Points on a hilly landscape, in no order, each with its height.
From any point a climber steps to the highest of the 4 points nearest to it. It stops when none of these is higher. Distance is the straight distance between rows; heights are no part of it.
K65: [135 115 143 146 160  93 140 113 141]  height 439
K260: [150  83 163 181 153 120 179 137 177]  height 332
K248: [125 118 157 131 185  57 170 123 157]  height 470
K904: [ 87 160 110  94  95 165  82 152 111]  height 315
K247: [177  99 138 161 111 164 136 137 130]  height 450
K630: [194  99 131 153  99 177 140 142 129]  height 407
K902: [164 109 127 148 110 152 124 133 123]  height 636
K88: [109 144 136 111 176  48 156  98 126]  height 496
K474: [183 109 123 141  87 178 126 137 121]  height 199
K555: [ 80 164 116 105 153  95 123 100 108]  height 230
K604: [112 142 149 103 187  38 171 104 124]  height 498
K191: [118 126 139 125 173  72 146 108 136]  height 642
K24: [167 125 101 100  68 212 117 145 116]  height 478
K498: [124 137 119 135 125 124 112 115 122]  height 380
K750: [189 105 121 137  89 189 130 142 118]  height 32
K296: [197 112 100 107  69 221 135 147 119]  height 375
K923: [117 131 127 137 154  91 130 106 129]  height 322
K564: [147 115 136 158 144 120 126 117 138]  height 430
K850: [161  87 155 174 133 143 156 137 151]  height 370
K701: [151  88 161 179 151 119 168 137 167]  height 637
K87: [119 129 157 115 190  40 176 115 143]  height 417
K636: [123 138 110 131 106 139 104 122 112]  height 497
K399: [116 146 110  90  75 190  87 154 116]  height 331
K648: [ 78 163 121  75  98 181  68 170 104]  height 236
K305: [ 85 163 107 104 108 144  97 134 106]  height 447
K282: [152 120 116 130  91 165 113 135 115]  height 529
K982: [155 103 142 160 132 132 129 128 136]  height 318
K519: [175  87 146 172 128 151 149 140 139]  height 388
K526: [134  95 161 166 170  91 185 131 180]  height 451
K976: [127 121 146 141 174  71 154 115 152]  height 541
K63: [166  95 137 160 120 144 133 132 135]  height 362
K611: [137 128 114 129 103 150 106 131 118]  height 467
K219: [152  92 156 175 152 127 160 133 159]  height 385
K99: [102 149 106 118 113 135 100 125 112]  height 572
K973: [156 126 103  98  63 213 108 147 117]  height 511
K962: [127 112 157 143 184  66 173 126 162]  height 428
K947: [144 131 100  95  59 210 102 151 116]  height 512
K190: [128  98 165 150 183  69 187 133 173]  height 287
K381: [ 94 156 108 112 120 125 102 124 111]  height 539
K400: [139 122 125 145 128 123 117 119 124]  height 653
K225: [120 130 154 124 187  51 166 113 146]  height 473
K719: [112 140 133 128 168  73 136 103 125]  height 460
K182: [137 133 112 122  89 160 105 133 114]  height 448
K717: [134 131 109 113  75 178 102 145 113]  height 443
K251: [ 71 171 115  99 149  98 116 111 107]  height 265
K11: [194 110 101 115  74 207 131 143 121]  height 336
K106: [143 107 147 154 158 100 144 119 148]  height 399
K598: [149 119 124 148 110 142 114 124 125]  height 538
K464: [135 127 118 140 109 139 107 124 120]  height 397
K405: [ 99 148 120 114 150  84 124 102 122]  height 278
K61: [ 92 156 106 102  94 164  89 141 111]  height 429
K694: [114 147 108 105  81 166  94 139 111]  height 302
K931: [118 143 106  99  74 184  93 149 113]  height 345
K100: [178  99 128 152 103 169 131 139 123]  height 515
K256: [103 148 110 115 102 148  95 132 109]  height 586
K137: [ 74 168 111 104 142 109 110 112 109]  height 294
K732: [135 116 136 147 143 109 126 117 131]  height 471
K362: [ 72 169 119  74 106 171  69 165 104]  height 210
K280: [144 101 155 161 156  97 152 125 158]  height 354
K55: [171 117 110 129  80 182 116 136 113]  height 384
K403: [109 146 115 128 123 123 110 119 116]  height 521
K781: [155 124 106 114  71 188 109 142 113]  height 514
K440: [111 134 146 111 188  44 168 109 135]  height 435
K616: [ 91 150 115 110 151  87 120 103 116]  height 251
K794: [ 72 171 112 104 131 123 102 120 102]  height 355
K475: [120 138 115 133 118 131 109 121 116]  height 431
K246: [102 154 143  91 182  38 166  98 111]  height 598
K354: [107 144 117 130 135 112 115 112 118]  height 453
K294: [107 146 151  98 189  27 171 103 119]  height 537
K303: [152 119 110 125  82 179 111 137 113]  height 463
K231: [ 88 159 113 107 146  99 117 103 108]  height 245
K428: [131  96 169 162 176  76 188 136 180]  height 392
K817: [138 101 157 155 173  81 164 123 167]  height 366
K227: [149  97 149 166 149 109 149 129 149]  height 347
K239: [176  98 143 167 124 154 137 139 138]  height 411
K52: [ 92 159 126 103 166  64 141  95 112]  height 320
K736: [ 92 153 106 109  96 159  92 141 110]  height 513
K242: [ 68 175 116  87 113 157  82 148 103]  height 150
K355: [131 128 129 141 148  98 128 111 130]  height 414
K275: [140  81 167 185 157 108 187 140 186]  height 465
K22: [103 143 127 113 170  66 146  99 119]  height 406
K348: [142 138 103  99  67 194 100 150 113]  height 627
K223: [193 111 113 126  78 202 130 138 118]  height 249
K540: [144  92 162 173 163 109 176 133 170]  height 584
K690: [157 111 122 141 102 156 115 134 125]  height 594
K993: [129 121 137 143 160  92 134 113 135]  height 381
K653: [ 83 165 109 110 121 121 103 119 110]  height 449
K206: [124 137 110 126  96 148 100 130 114]  height 545
K642: [ 63 177 115  96 124 133  96 132 103]  height 291
K334: [171 121  97  97  61 227 116 145 118]  height 452
K939: [153  98 147 168 150 125 148 126 147]  height 307
K291: [123 119 151 135 182  62 164 115 150]  height 509
K285: [133 112 151 143 171  80 154 116 148]  height 504
K310: [ 76 166 119  86 104 167  80 155 106]  height 188
K765: [135  87 168 171 164  94 201 137 187]  height 440
K868: [ 80 163 113  96 105 154  82 141 106]  height 177
K472: [ 95 157 112  87  86 190  79 161 108]  height 297
K988: [117 134 122 133 147  96 122 105 124]  height 357

Where does a climber stop that starts at each point below?
K52 | K246
K464 | K400
K87 | K246
K303 | K902
K474 | K902
K982 | K400
K993 | K400
K354 | K256
K750 | K902
K526 | K701
K227 | K191
K850 | K902

For each start below, name every point that the climber comes to, in order.
K405 | K988 > K354 > K403 > K99 > K256
K555 | K137 > K794 > K381 > K99 > K256
K817 | K285 > K976 > K191
